A landscape with many valleys, sampled at points; each row gives a point and its height.
A ball rolls from a point to the lowest of its 2 nearest points, and stops where none of them is lower. Distance is the straight distance between rows; heights are no part of it.
lavo: [136 110 180 142  93 168 116 104  98 176  64 105 182  76  88 135  99 140
 122 126]  (h 33.6)
tefa: [ 97  67 131 150 165 150  76 154  95 117 142 139 114 109 115 138 149  94
 111 115]  (h 77.2)
pigu: [119 170  47 162 133 101 141 149  95 139 157 146 122 135  77  95 120 144
  97 134]  (h 63.2)
Povu: [154 126 113 143 137 144  80 126 156 100 143 129  79 186 184 142 129  98
 134  96]  (h 10.6)
feme: [148 134 105 135 103 184  42 131 145 120 117 103 131 169 177 131 131  89
 106 101]  (h 35.6)
vin: [139 134 147  66 143  80 175 125 169 108 159 130 120 144 146 125 142 135
 181 152]  (h 12.4)
peke: [147 122 109 165 118 177  61 137 119 134 105 152 134 170 155 126 136 114
  98 144]  (h 27.6)
miro: [ 93 164 128  49 117  73 183 168 161 131 129 101 121  95 102 119 123 162
 164 142]  (h 24.4)
Kunu: [ 94 107  70 144 175  93 172 162  94 121 150 150 124 120  90 124 147 160
 143 143]  (h 55.3)
lere: [133 122 139 173  87 183  87 134  99 170  74 122 171 102 115 126 118 144
  77 150]  (h 34.7)
Paf: [105 220 128 146  67 144 170 121 111 129  89 147 131 126 110 113  71 180
  88 116]  (h 37.8)
faloz: [ 93 156 139  79  86  85 177 141 139 120 122  90 132  62 117 122  92 146
 137 118]  (h 40.4)
Zat: [126  98 151 172 113 193  95 106  99 169  67  94 170  95  98 147 121 146
 111 123]  (h 28.6)
voti: [100 140 162  70 100  90 177 108 122 134 126  82 128  65  84 122  91 145
 162  98]  (h 38.1)
Boka: [ 99  90 131  84 147  87 176 153 131 121 135 147 150  98 113 126 152 146
 149 168]  (h 34.3)
nibiz: [ 89  73 108 118 156  97 116 143 116 104 152 100  98  83 140 137 146 103
 121 116]  (h 16.1)
katog: [106 175 137 126  68 119 177 151 129 112 101 151 163 114 140 116  93 155
  97 178]  (h 36.2)
Befa: [171 122 130 108 131 128 124 136 149 140 144 192 131 183 145 101 148 112
 128 153]  (h 40.2)
Tizo: [124 125  97 239 162 158 117 140  89 107 110 145 115 160 116 148 132 165
 135 129]  (h 47.0)
zovi: [118 207  76 124  75  97 169 136 157 105 147 108 109 134 158 116  81 138
 104 122]  (h 26.2)
Pez: [143 142 165 141 163 136 161  94 119 112 129 120 125 153 130 168 135 135
 172 118]  (h 11.1)
gik: [114  71  91 175 172 121 105 151 102  84 154 158  85 152 147 132 147 116
 133 123]  (h 35.4)
leg: [121 127 188  63 104  90 164 105 144 139 132  89 137  75 109 120 118 120
 167 121]  (h 35.5)
Vapuf: [ 87 205 108 123  93 115 184 129 123 132 114 153 125 129  95 106  90 184
 105 135]  (h 33.7)
tupi: [151 105 146 124 104 205  79 128 123 165  72 172 193 163 150 118 150 142
 100 175]  (h 46.9)
duk: [162 103 161 117 176 167  74  88 123 168 139  97 119 131  99 140 165 109
 141  80]  (h 29.0)
pur: [157 191  85 107 121  95 177 135 170 131 166 152 111 181 123  87 108 142
 143 131]  (h 22.7)
dozok: [142 106 151 163 130 203  99  93 109 168  75 124 187 134 114 135 142 165
 116 145]  (h 22.0)
nosal: [134  92 146 145 107 218  71  83 119 168  79  96 179 127 141 113 137 159
  98 132]  (h 14.8)
Fada: [172 148 100 130 105 136 105 129 176 102 163 140  93 191 201 140 115  77
 131 109]  (h 7.8)
Gulum: [ 92  73 147 105 131 111 150 145 110 126 122 142 145  79 118 136 139 120
 124 153]  (h 27.4)
Soz: [113  93  95 184 150 147  56 159 111  77 137 149  92 169 158 131 136 101
 121 116]  (h 33.4)
kezin: [158 111 106  66 180  74 145 128 164 133 197 137  89 148 120 104 163 116
 164 125]  (h 46.7)
Zada: [168 134 118 148 112 162  96 136 134 130 103 174 140 195 177 126 131 125
 117 153]  (h 31.6)
nudot: [108  84 148 147 127 209  54 123 114 139  79  92 167 119 145 134 139 144
 113 116]  (h 19.8)
mik: [102  96 175 118  88 118 153 125 100 140  82 114 174  43  97 134  91 126
 135 138]  (h 44.8)
Nofid: [141 183  67 118 150  89 167 126 137 127 173 135  97 161 103 101 118 153
 140 110]  (h 16.7)
mun: [ 79 124 135 101 123  96 181 133 106 153 120 122 150  64  45 117 114 154
 141 111]  (h 8.6)
nuz: [172 180 164 126 107 142 113  90 168 112 127  76 105 145 189 153 104 117
 132  93]  (h 16.2)
Mipu: [153 138 141  67 129  89 140 117 182 132 175 118 100 130 152 110 137  97
 136 126]  (h 12.3)
par: [110 169 123 114  98 104 184 144 140 108 118 129 139 112 141 120  96 153
 116 144]  (h 32.5)
Noge: [111  90 109 104 144  91 166 155 129  98 137 161 122 137 150 130 145 144
 144 178]  (h 39.2)
leka: [153 163  55 105 112  78 170 170 174 133 157 167 125 176 131  92 134 144
 141 160]  (h 28.5)
vov: [181 177 102 132  86 166  81 110 184 122 139 126 111 195 207 141 106  90
 126 100]  (h 11.2)
disi: [135 104 174 116 128 151  84  89 132 107 118  57 108 111 167 167 129 108
 143  73]  (h 39.3)
Burol: [148 133  43 121 113  84 132 160 150 137 151 163 128 153 128  95 146 114
 113 162]  (h 34.4)
fot: [120  83 117 113 158  96 125 135 100 162 169 123 123  75  64 103 150 108
 111 119]  (h 61.8)
dat: [111 124  98 158  90 123 123 152 139  67 118 148 112 144 206 144 107 103
 102 157]  (h 43.8)
buf: [119 106 162 103 122 161  73 143 130 108 111 109 128 128 188 147 125  92
 112 102]  (h 38.6)
maz: [129 118 159 164 125 155  96  97 114 121 102  59 112  98 140 158 122 129
 137  84]  (h 40.1)
nizuk: [179 115 140 141 180 162  96  92 111 177 147 140 127 146  81 125 168 120
 134  99]  (h 33.8)
debes: [101 108  88 152 164  92 131 138 104 103 165  93  88  88 105 132 132 117
 121 113]  (h 19.2)
Zab: [166  97 129 168 187 160  97 114 104 149 135 158 114 175 108 131 164 135
 146 114]  (h 39.1)
radog: [121  90 144 109 129 126 115 146 103 169 131 158 150  87  92  99 153 105
  89 149]  (h 70.6)
ruken: [ 90 153 136  72  84  98 179 139 124 165 114 125 140  75  50  93 100 166
 140 127]  (h 18.8)
batet: [190 141 140 134 120 142 131 120 151 130 113 186 136 208 164 124 135 141
 142 151]  (h 35.7)
lom: [113  92 132 184 149 161  76 130  97 124 113 124 122 114 125 154 138 115
 110 114]  (h 78.3)
reta: [120  98 107 111 166  73 169 138 132  92 153 139  99 146 157 140 151 132
 159 139]  (h 41.8)
Godu: [ 94  79 155 182 156 158 129 124 100 113  84 130 150 116 128 182 135 131
 144 139]  (h 17.4)
luk: [144 101 145 108 130 131 116 144 121 151 131 190 146 144 123 108 156 113
 115 166]  (h 46.1)
Zito: [101  83 178 106 138 133 128 122 128  92 112 123 127 122 169 173 135 105
 148 124]  (h 15.9)
fiki: [126 132 118  52 156  58 168 153 171 118 166 111 102 123 131 126 150 137
 170 143]  (h 16.0)
peza: [177 186 154 108 100 121 119  87 172 131 157  80  94 125 156 126 102 100
 124  82]  (h 18.1)
mor: [133 135  79 165  89 173  35 149 146 102 103 144 133 183 195 126 128  73
 110 123]  (h 33.5)
Zupen: [149 120 125 173 104 192  87 140 106 164  71 163 181 143 132 121 138 153
  89 175]  (h 41.4)
fum: [137 117 131 165 111 194  60 127 119 133  89 115 153 141 161 137 140 135
  95 130]  (h 23.6)
lun: [160 184 113 106  84  95 122 102 177 131 177  73  92 109 152 112  94  85
 108  88]  (h 20.5)
Pitet: [145 115 142 107 169  95 142 108 116 170 177 120 115  92  61 103 155 109
 132 111]  (h 57.6)
Puru: [ 96 124 195  64 106  96 196 124 152 134 120 117 162  95  95 124 126 128
 178 157]  (h 31.5)
siso: [137 203 155 147  85 151 160 128 123 140  86 149 158 139 123 123  94 170
 107 149]  (h 41.7)
val: [127 136  97 207 122 156  98 145  86 130 104 147 138 132 109 122 127 139
  87 152]  (h 70.3)
tuva: [ 93 221  81 119  80 107 178 125 152 122 134 126  96 138 122 111  77 172
 106 111]  (h 29.4)
Nar: [128 107 139 177 136 194  73  80 120 140  94  49 128 115 126 145 127 142
 130  88]  (h 41.0)
Kef: [142 129 155  77 166  95 163 103 143 150 180 124 116 124  81 104 152 121
 157 123]  (h 53.7)
Vupe: [ 84  89 130 102 131  91 164 159 107 145 121 111 143  51  84 126 131 135
 126 135]  (h 19.1)
teko: [ 94 117  88 121 140  85 147 155 110 124 153 108 123  85 110 122 134 132
 110 130]  (h 23.5)
nere: [162 136 112 127 152 111 110 118 147 108 178 133  80 168 166 127 135  94
 127 100]  (h 13.3)
zekig: [153 173 159 152 173 143 163  68 125 111 139 102 121 183 121 174 131 157
 185  89]  (h 14.5)
Kifi: [132 138 147  66 120  84 158 122 183  95 151 119 108 129 181 132 125 115
 144 134]  (h 8.8)
Rar: [ 92 141 134  60 138  82 194 173 148 149 130 137 144  94  67 116 144 173
 165 158]  (h 29.9)
Fil: [106 143 122 164 102 118 123 130 103 107 128  88 112  80 128 133  88 119
 101 102]  (h 80.1)
Valap: [ 96 113 150  97  84  91 161 142 116 122 108 100 147  50 126 132  97 128
 117 136]  (h 43.2)
Nunes: [133 159  85 187 123 132 114 139  82 150 133 143 133 132  83 101 119 123
  83 130]  (h 67.2)
mimo: [127 112  50 131  99  96 116 163 149 109 142 168 121 147 167 115 131  85
 108 153]  (h 38.7)
gino: [168 180 120 155  87 155  91 100 171 117 131  80  99 156 208 144 105 110
 111 100]  (h 14.1)
Kezi: [ 91  78 135 109 144 118 114 148 120  83 132 129 106 110 174 150 134 101
 127 129]  (h 13.2)
lam: [113 144  54 159  89  94 137 163 139  92 134 139 115 135 176 126 108 110
  95 160]  (h 41.6)
sukez: [128  74 125 101 144 119  86 147  96 169 158 140 130  76  79  93 161  85
  90 125]  (h 66.0)
mam: [154  97 190  93 159 153  99  76 134 165 127  96 140 121 105 156 156 102
 165  88]  (h 26.3)
vip: [124 173 120  57 135  76 172 145 177 142 164 103 107 114 100 103 131 151
 157 125]  (h 20.3)
mer: [155 130 144 118 122 168  60 119 140 131 122  96 114 141 164 137 132 100
 115 101]  (h 37.1)
taz: [138 130  70 197 114 155  46 147 130  95 120 141 106 172 158 125 132  94
 105 120]  (h 31.4)
keve: [172 146 171  90 122 126 123 101 161 147 150 122 113 135 136 117 137 100
 126 119]  (h 17.3)
Vefu: [104 160 176  59  94  99 187 125 148 159 122 116 155  88  81  90 108 145
 157 148]  (h 26.4)
logad: [145  93 170  99 118 160  96 144 119 175  97 191 183 129 114 107 153 118
 105 171]  (h 53.2)
nosu: [165 164 120  75 171  84 160 113 162 154 198 138  94 151  86  85 149 126
 161 128]  (h 49.9)
Tik: [120 110 131 205 159 183 103  95 103 134  92  79 138 118 100 162 126 149
 139 104]  (h 42.1)
seme: [119 125 121 182 128 134  99 134 103 108 128 111 109 109 139 144 117 118
 102 124]  (h 79.3)
Sopu: [ 94 146 118  98 136  98 201 147 125 139 125 166 147 128  72 105 132 178
 148 158]  (h 36.9)
bor: [135 176 140 137 165 106 193  83 126 103 149 134 113 192 114 155 121 159
 196 104]  (h 14.7)
fulu: [124 122  77 160 155 110 150 146  97 130 149 163 121 137 103 113 135 146
 114 142]  (h 59.0)
Paz: [134  95 113 179 187 141 105 125 100 114 150 145 101 152 114 143 159 119
 142 112]  (h 38.0)
vamon: [145 204 106 123  77 104 142 113 166 110 151  95 106 125 170 119  80 103
  99 106]  (h 23.2)
ket: [109  78 207  84 140 143 134 112 134 108  94 142 158 139 157 179 152 109
 168 140]  (h 19.0)
Vipi: [147 108 167 102 158 171  62 100 137 127 132  84 111 148 160 158 145 106
 145  78]  (h 38.5)
zoku: [143 192 140 141  75 137 175 145 141 119  93 169 167 153 154 113  88 153
 110 178]  (h 39.8)
ril: [ 80 107  95 176 169 110 177 138  82  97 132 142 133 122 102 145 133 154
 142 135]  (h 52.2)
Lir: [129 135 112 220 163 171 107 113  83 137 112 121 133 137  93 146 127 157
 124 117]  (h 44.4)
potu: [177 130 199  88 147 129 112  81 146 168 138 112 132 123 102 123 149 114
 151 105]  (h 22.6)
Bapo: [ 93 137 111 120 126  97 171 144 116 118 127 119 138 100 108 121 112 157
 117 142]  (h 28.4)
Zin: [168 156  98 116 135  99 152 123 164 126 178 151  97 173 146 103 127 113
 134 123]  (h 18.0)
sal: [131  97 199 114  86 145 139 122 106 164  66 132 182  68 101 133 108 134
 127 149]  (h 39.5)
mal: [149 102 126  89 162  92 143 128 147 116 166 165 106 152 154 115 154 113
 151 134]  (h 44.0)
nel: [ 84  91 132 197 135 150 114 146 100  84  92 130 126 109 151 173 121 131
 123 141]  (h 13.5)
Belel: [119 110 156 162 153 141 152 110 106 109 105 138 151 142 131 172 132 143
 153 140]  (h 15.8)
kena: [113  77 139 137 139 156  80 148  90 154 122 149 152  98  96 130 149 103
  94 124]  (h 74.9)
Buta: [131 183 108 122 170  96 194  98 134 113 167 143  97 176 103 119 123 160
 172 100]  (h 10.5)
kekes: [ 91  95 126 162 128 124 117 155 114  68 113 141 115 121 184 157 118 118
 114 150]  (h 10.0)
Gel: [153  99 179  91 107 199  75 130 130 178  75 157 199 129 125 114 151 131
 103 159]  (h 51.7)
nog: [ 97  94  97 210 171 138 138 147  84  98 121 155 124 138 114 148 134 144
 132 139]  (h 49.6)

Call two points neighbours if one is among the 2 nearest of the other. Go from one point of each pair to the other, from neighbour to neighbour, staying as low as possible. Name the highest point that can't be avoided.
Buta / Pez | bor
Fada / Kifi | Sopu
kekes / Fada | pur
kekes / Pez | Godu
mun / nosal | mik

Write out the way that a ball takes from each point below.
luk | Befa batet Zada peke fum nudot nosal
Nunes | pigu fulu Kunu ril nog Tizo Lir Tik Nar maz disi Vipi mer feme mor taz
seme | lom tefa kena radog sukez fot Pitet Kef nosu kezin mal reta Noge Boka Gulum Vupe mun
Zab | nizuk duk mam potu keve Mipu Kifi
